The views of a scene show one set of named points, each view turned or mirrored, and shifted as a whole, with a little noise and some points left out.
(in the rows, 128 means zero)

Scene 1
View 1
Fegam: [187 111 135 122 132 144 204 177 174 101 178 131 123 109 113  89 154 114
 141 145 150 149  85  74 131 129 100 120 170  71 140 100 146]
paz: [155  88 165 129  48 119 153 117 114  98 146 138 158 120 120 102  94 149
 100 127 157 144 149 133 108 123 107 120 128 107 140 130 112]
Mise: [155 150 150 109  34 137  53 141  99 103  77  48 155 136 103  99 114 105
 151 125 165 120  97 122 117 137 129  76 153 190 103 115  82]
Kavir: [164  90 172 117  38 159 100 150 124 118 148 133 127 115  96 131 128 144
 154 113 151 140 114 150  86 129  92 133 164  98 140 129  96]
Divos: [166 117 145 159  89 109 160 154 111  91 141  96 141 139 129  57  91 125
 109 141 184 128 151  87 128 129 135 121  94 138 112 137 120]
pevuv: [138  83 164 134 118 128 165 159 148 120 173 174 113 129 105 147 118 128
 121 116 163 157 158 120 121 113 112 139 131  82  92 165 107]
luru: [127 123 129  89 101 113 114 125  94 115  80  89 148 119 103 127 140  97
 129 144 166 145  79 126 166 127 121  39 115 155 115 107 136]
Puva: [145  95 161 163 104 127 128 178 122 120 163 142 101 144 108 117 107 123
 136 116 187 139 172 115 112 121 126 151  96 113  82 177  98]
Fove: [138  76 150 116 100 107 186 113 122 105 151 160 153 113 119 123 121 131
  92 139 157 158 133 129 139 121 100  99 105  87 143 124 143]
samo: [147  86 155 124  70 124 137 122 111 106 138 128 150 120 115 110 123 128
 116 134 159 143 124 134 118 132 101 105 105 112 150 124 124]
nobuk: [141 100 153 148 117 139 111 177 142 124 167 141 103 144  99 133 144  97
 153 117 177 141 145 113 112 130 111 146 107 109  90 164  96]
Dav: [140  99 125  90 116 110 164 113 123 109 133 142 155 105 108 129 161  97
 116 149 155 159  88 126 159 126  91  67 119  95 144  89 156]
Feri: [142 104 150 143 113 143  94 184 122 129 143 118  96 141  96 129 145  99
 164 122 180 137 123 118 119 132 116 125 100 126  97 159 103]
vepe: [121  93 145 110 137 115 168 145 113 120 112 118 127 123 111 133 123 122
 112 142 164 155 103 113 165 121 127  65  98 124 116 143 144]
Nuzo: [151 157 142 127 105 126 111 162 154  97 120  78 143 152 110 101 121  78
 139 127 164 127 125  76 131 133 137 102 153 167  63 140  80]
domi: [146 138 115 121 126 106 128 162 106 115 118 109 120 130 100 107 141  81
 141 140 193 142 113 103 162 119 129  84 110 136  77 117 132]
simet: [161 100 141 160  87 117 128 144 112 102 163 122 138 137 121  77 130 104
 126 139 184 130 148 113 113 139 106 137  70 118 135 131 121]
mevi: [189 127 134 154  79 122 150 181 108 102 159 120 111 124 108  65 105 127
 139 131 197 134 145 100 119 115 127 143 133 107  95 121 122]
nipu: [161 100 160 151  29 132  87 133  68 101 107  60 153 133 125  59 101 139
 127 143 177 114 117 133 103 150 117 101  67 166 171 126 117]
Natel: [135 108 148  77  85 141 112 135 121 122  98 110 139 109  93 153 149 115
 146 130 143 152  65 138 140 127 103  59 162 125 129 107 121]
besar: [161 137 146 145 105 121 138 189 137 112 153 135 102 141  97 114 101 110
 141 112 189 141 166  95 126 106 140 144 158 118  35 157  89]
baram: [173 113 164 175  87 129 158 180 139  96 171 114 121 147 124  68  84 135
 122 124 179 127 174  83 101 127 134 163 121 121  95 165  94]
nidu: [166 106 162 139  81 150 130 180 124 114 138 100 111 128 108  97 112 140
 148 127 167 134 114 108 111 129 123 123 139 122 120 144 109]
ranen: [140  98 148 140 124 144 103 176 131 127 149 119 104 139 100 129 159  92
 160 129 174 138 114 114 122 139 108 121  92 121 115 153 111]
gonu: [176  89 147 124  88 138 177 142 133  99 158 121 144 108 121  83 138 134
 125 148 151 143  91 108 121 137  94 109 129  88 177 100 147]
View 2
Divos: [111 112 141  68 106 134 130 128 118  97 105 129 118 196 170 111 118  63
  99 131 122 137 165 180 155 121 129 130  96 122 131 113 160]
Mise: [ 94 155  76  83 139 130 159 187 105 178 110 178 148 143 188 117 153  87
 131  99 190 111 152 117 164 135 161  99 149  88 151  84 140]
domi: [116 129 152  74 100 112 134 126 121 160 124 108 102 124 192  92 155  75
 116 157 142 120 156 138 205 113 121 133 144 135 132 108 130]
Fegam: [152  94 178 108  75 117 115  49 118  87 120 172 112 142 162 162 138 104
  85 156 126 134 160 174 190  91  68 109 155 102 135 136  73]
luru: [112 138 122 111 125 118 172 159 108 163  90 132  92 115 204 113 160  98
 149 156 159 116 160 107 191  98 126 100 147 161 132  87 118]
mevi: [115  98 148  57 107 131  85 109 136 122 134 136 129 180 155 117 111  72
  90 133 112 133 178 177 170 145 111 116 127  86 134 120 136]
Feri: [117 150 151  90 115 126  79 110 105 146 156 146 154 128 196 116 138  98
 110 166 136 134 135 117 174 159 122 155 127 120 113 123 150]
samo: [115 112 134 131 138 143 128 120 121 111 104 155 116 152 173 152 136 101
 125 145 111 125 175 134 132 140 112 111 120 152 119 111 138]
vepe: [140 114 160 119 109 114 137 137 105 116  93 129  96 131 215 117 135 100
 128 185 126 135 155 128 194 102  98 119 114 175 125 106 139]
Natel: [133 125 124 142 132 119 142 144 110 158 106 180 120  97 202 150 158 124
 138 156 156 114 160  97 183 119 102  88 166 136 138  99 102]
ranen: [115 154 154 100 111 127  92  93 101 135 150 145 144 126 191 123 145 103
 114 169 138 135 132 118 170 146 117 157 128 133 107 125 138]
Puva: [129 115 161  91 118 130  65 119 120 119 151 141 154 156 194 116 122  82
  90 161 103 137 150 144 157 176 116 160 102 123 120 130 185]
nipu: [ 63 162  85  79 152 160 134 155 102 122  93 150 130 198 152 131 106  94
 154 119 148 137 169 131 113 139 154  98  98 130 104  86 141]
baram: [129 102 152  70 101 134  87 114 119  87 135 157 156 198 175 121 110  65
  70 128 114 141 154 187 151 152 121 150  93  89 137 131 180]
nidu: [124 122 134  88 116 130  90 125 109 118 127 174 152 162 183 136 113 101
 105 144 139 140 155 143 168 140 109 113 123  95 130 116 135]
Kavir: [125 111 121 135 149 142  81 122 124 136 137 204 162 135 172 172 129 122
 113 134 121 120 171 118 134 177 102  99 147  99 129 118 128]
simet: [ 95 132 145  90 120 146 113  90 121 107 126 127 121 172 154 128 133  78
 112 139 110 129 162 155 129 145 128 146 109 139 107 122 147]
Nuzo: [131 134 131  77  92 113 153 140 106 143 129 163 146 141 203 103 168  64
  84 116 172 117 130 156 191 119 143 151 139  90 160 114 159]
gonu: [122 106 147 122 112 138 127  79 116  86  98 168 106 161 152 170 124 111
 118 148 118 134 176 156 147 106  87  93 134 132 118 119  86]
paz: [126  84 132 133 142 145 122 135 132 100  99 168 124 169 172 156 126  92
 108 130  96 121 187 153 122 152 108 104 112 136 135 113 157]
besar: [151  90 164  72  97 111  81 132 134 143 155 146 153 144 204 100 137  63
  64 142 118 123 153 164 195 162 113 151 130  85 156 131 182]
Dav: [129 105 157 146 118 124 161  96 125 125  95 135  75 110 178 149 166 106
 133 166 117 113 176 127 169 100  90 104 154 176 125 111  94]
View 3
Dav: [ 75 105  85 128 105 129 117  82 104 163 149 183 175  80 132 112 149 165
 164 130  96 128  74 100  93 150 156  76 111 116 171 138 149]
simet: [130 134  90 143  96  96 145 129  96 127 172 147 150 153 124 125 153 123
 150 148 123 154  87 117 182 130 143 101 160 114 153 152 127]
Fove: [101 119  95 145  95 117 109  97 122 127 162 169 163 132 109 107 145 159
 160 105 134 126  95 111  90 137 162  82 149 121 168 128 154]
paz: [128 117 110 130  89 126 128 110 150 108 155 133 149 147 134  98 133 140
 157 127 147 143 126 123 118 119 132 102 162 106 159 119 142]
Puva: [131 169  97 156 105 102 166 140 108 104 157 126 133 168  95 133 153 106
 133 133 149 175 123 105 145 177 171 126 162 135 121 148 103]
gonu: [111 128 113 106 108 119 121 116 127 146 169 145 193 109 130 131 160 151
 129 110 126 143  64 124 125 115 119  81 125  90 170 124 151]
Kavir: [ 94 132 121  91 100 138 179 118 161 115 113 122 172 141 135 112 136 109
 139 137 134 180 128 132 120 152 113 104 128  86 156 114  91]
samo: [116 111  93 121 103 123 142 103 130 130 148 152 157 134 128 106 132 136
 165 129 130 142 102 122 132 128 144  89 144 107 159 128 130]
Fegam: [ 97 167 128 122 104 111 121 129 113 147 179 132 209  76 126 154 189 164
  86  99 113 164  55  98  99 159 114 102 110 101 158 138 157]
pevuv: [ 99 167 108 159  92 108 148 125 124  99 151 145 160 150  88 125 157 134
 126  98 143 168 121  99  85 193 166 116 156 131 142 139 118]
mevi: [134 171 121 135 106 117 122 146 103 129 179 100 142 133 138 142 179 114
 114 172 141 162 110 105 150 132 137 127 139 116 131 135 133]
vepe: [125 121  69 135 133 130 137  92 104 160 158 159 146  90 105 122 135 148
 161 111 128 128  83  94 100 160 197  96 116 145 122 142 141]
Mise: [159  92  79  87 125 161 203  96 138 159 126  96 123  61 193  96 102 115
 172 194 101 170 131 102 183 137 126 136 108 113 101 143 108]
nipu: [175  90  76  90 127 131 166 113 128 150 157 124 129 141 155 107 111 105
 184 168 138 139  94 142 217  75 135  94 142  99 134 128 120]
baram: [170 172 116 154  97  99 150 154 121  98 189  96 140 151 119 136 158 124
 111 126 155 175 117 104 162 145 136 140 174 125 117 145 136]
luru: [118  88  60 110 134 152 154  74 103 183 137 154 136  55 153 104 119 142
 185 163  96 130  93  92 127 149 176 100  95 134 124 144 132]
Nuzo: [156 136  86 142 106 124 188 117 111 138 161 104 136  58 163 117 133 145
 132 155  95 182 117  70 161 184 137 155 133 139  97 170 132]
besar: [128 184 113 162 100 119 155 141 107 109 160  97 127 119 126 133 166 118
 112 159 134 185 145  76 118 197 159 157 144 145 102 152 116]
nobuk: [107 164  93 147 101  99 186 134 104 115 143 140 156 143 100 136 154 111
 128 130 120 186 108 100 145 200 158 120 146 128 130 159  92]
nidu: [139 150 108 107 122 129 167 130 132 133 154 107 156 118 127 134 148 115
 124 133 140 170 103 114 142 147 138 119 125 111 121 131 115]
Feri: [114 154  84 127 121 113 193 127 100 137 137 137 148 129 108 139 148 100
 139 145 120 180 101 104 157 187 167 116 125 127 121 155  85]
ranen: [109 147  81 127 119 106 191 122  97 142 140 151 162 124 105 140 148 112
 141 131 111 176  84 106 158 185 163 105 125 122 131 158  92]
View 4
nidu: [132 158 105 120 125 157 151 156  93 114 181 131 125 141 120  94  91 110
  86 149  98 166 110 109 123 100 125 108 121 120 139 151 178]
domi: [131 164 118 123 152 123 181 130 153 128 175  77 172 168 137 129  92 122
  97 163 107 166 132 111 134 145 142 166 143  97 149 137 172]
nipu: [124 160 119 183 100 131 110 139 108  77 178 131  72 156 101  61 112  91
 102 176 102 142 113 110 168 178 113 140 104 156 122 164 128]
Fegam: [161 141 103 104 137 191 160 155  92 136 175  97 148 129 143 151  85 130
  54 142 192 163 111 150  92  52 146 120 119  84 150 106 159]
pevuv: [150 168 106 101 148 199 194 145  70 169 169 131 128 129 163 137  99 148
  91 109  94 148 112 111  86 127 147 105 164 132 155 137 208]
gonu: [166 143 106 144 113 190 120 142  91 123 170 114 107 127 150 130 100 129
  76 152 184 139  94 151 112 102 134 128 115 117 144 124 137]
mevi: [167 138 113 131 127 148 183 160  99 122 183 113 130 121  93 100 100 103
  90 148 127 186 150 137 118 129 144  94 132 116 144 161 189]
vepe: [119 183 106 126 137 144 143 118 124 149 181 113 146 176 176 127 102 140
  77 157 122 152  81 112  96 158 146 171 149 106 168 123 173]
paz: [145 149 120 154 100 171 141 131  76 142 146 154  85 125 145 106 118 136
  99 142 120 124 125 139 108 147 127 112 147 134 152 162 165]
Natel: [120 162 110 123 118 147 108 120 141 126 142 118 157 157 190 132  85 144
 117 170  94 115  79 107 142  80 105 164 128  92 148 148 150]
Fove: [156 161 113 144 121 184 144 119  93 164 159 125 107 137 180 142 115 154
  90 137 151 125  99 143  92 163 146 142 157 127 164 131 163]
nobuk: [141 172 108  99 166 189 205 158  89 131 179 103 134 142 135 128  85 125
  99 115  69 155 119  84 130 122 137 114 142 145 126 132 191]
Kavir: [155 145 106 125 111 187 128 151  84 120 146 145 111 111 152 110  88 130
 128 138  76 121  98 110 145  76 104  95 123 134 128 169 170]
Mise: [ 84 154 132 145 105  96 133 130 144  82 135 129 133 173 113  76  93 104
 116 189  51 127 147  98 178 101  89 154 116 102 126 176 139]
Dav: [153 157 114 140 130 169 130 111 136 148 152  89 143 150 193 162 100 154
 101 157 162 118  92 139 119 130 137 177 141 101 156 120 139]
samo: [147 158 116 150 116 173 134 130  97 131 158 127 100 139 155 117 109 134
 102 147 122 124 104 126 127 148 127 135 135 137 143 146 151]
Feri: [135 175 104 106 162 168 183 155 108 116 187  98 143 152 134 116  82 116
 104 133  63 161 104  77 145 125 130 128 130 139 125 137 185]
ranen: [136 178 103 108 165 180 178 153 108 115 188  89 139 156 141 127  82 120
  97 132  82 154  97  82 144 124 134 139 126 141 122 121 170]
simet: [155 158 118 148 141 176 178 148  94 116 179 100  96 139 114 113 106 113
  91 136 126 150 134 121 137 171 143 128 130 154 126 133 153]
Divos: [128 158 123 147 125 139 182 143  95 123 181 121 105 155  97  91 114 107
  66 152 131 170 152 131 108 171 147 127 139 126 148 141 168]
besar: [132 156 118  94 147 144 226 155  97 147 167 122 158 140 110 110  93 121
  93 129  66 179 165 108 103 114 142  97 160 106 152 160 222]
luru: [107 170 119 144 125 113 123 108 166 122 156  98 158 184 171 123  96 134
 106 184 105 130  99 109 144 143 120 195 136  93 152 142 142]
View 5
pevuv: [ 83 137 130 112 140 135 140 136 138 119 121  92 141 123 108  99 128 104
  95 174  64  88 153 132 108 164 153 150 112 129  83 115 168]
Divos: [149 107 120 117  80 106 126 163  98 158 136 130 179 166 127 116 131  71
 148 151  91 101 157 124  90 112 136 139 101 151 146  97 176]
baram: [120 124 139  88 102 111 121 150  96 157 123 108 189 149 107  96 128  86
 159 172  77  92 146 140  71 120 173 135  94 108 132 106 192]
Mise: [157 154  85 121 118  50 169 111  92 145 203 175 160 128 168 104 123   9
 165  66 127 141 122 106  95 127 169 124 172 172 137  96 194]
domi: [121 111  84 146 132 115 160 170 119 127 151 161 149 132 111 127 109  55
 140 127  75 132 162 107 131 133 147 133 142 200 131  65 153]
nobuk: [104 140 121 108 174 117 133 156 133 123 126 127 151 112  95  99 107  94
 124 140  60 107 139 139 107 145 160 118 134 123 105  95 198]
samo: [160 140 101 120 109 108 140 136 141 133 149 121 136 142 153 100 139  89
 103 126 115 100 151 125 107 141 104 141 129 153 108 129 168]
Natel: [118 174  71 147 138  96 196 117 148 130 177 151 117 108 158 115 140  53
 109  97 123 135 159  96 133 142 128 139 173 181  80 118 152]
mevi: [144 124  95 103 108 112 136 157 112 151 134 125 165 134 112  80 122  96
 184 171  90 104 164 127  87 121 176 135 104 150 137 105 151]
Nuzo: [ 89 140 103 102 113 101 172 135  93 145 160 150 186 134 108 128 119  14
 153 119  88 142 134 119  96 130 167 128 155 158 139  61 195]
gonu: [150 162  75 112  94 131 167 152 159 162 130 119 142 137 133 104 158 108
 128 153 133 112 184 122 106 107  89 135 129 145 104 136 146]
Puva: [115 117 142 116 152 107 113 155 111 126 127 117 158 129 110  95 110  99
 128 153  53  87 139 137  97 147 175 131 106 121 111 103 192]
luru: [139 131  78 168 118  92 177 145 127 130 179 173 131 137 157 139 129  35
 109  87 108 137 159  91 141 133 113 140 162 213 113  88 154]
nidu: [125 155 109 121 130  93 153 142 118 158 146 134 158 123 133  97 134  86
 158 137 100 110 158 118  94 112 164 128 127 128 104 122 175]
Fegam: [ 91 175  64  98 105 162 196 160 163 165 111 114 156 119  87 112 154 103
 149 186 115 130 200 122 110 103 113 133 134 143  98 110 130]
besar: [ 78 122 121 104 136 115 145 137  97 126 138 117 169 120  95  93 107  66
 160 170  55 107 142 124  94 155 215 144 115 146 119  80 168]
ranen: [120 145 109 128 176 110 144 170 140 131 133 151 144 112 105 113 112  92
 125 118  71 119 150 130 119 125 136 109 148 134 103  96 195]
Feri: [118 140 115 130 179  99 138 162 127 129 140 151 147 110 110 105 106  88
 136 120  65 115 144 127 115 132 162 111 143 134 105  96 195]
vepe: [106 123 114 171 117 116 161 161 128 136 145 144 137 145 139 147 138  72
  90 131  82 112 176  97 140 130 112 150 127 181  91 101 152]
Fove: [135 126 105 129  93 138 144 143 152 125 130 100 128 152 140 114 147 100
  71 158 102  91 169 122 122 154  87 162 112 169  97 125 144]

Which points are out of place in each view (at most two, in the order of its rows)? Write none if all are in place.
view 1 | mevi
view 2 | Puva
view 3 | Mise
view 4 | gonu, Divos
view 5 | Fove
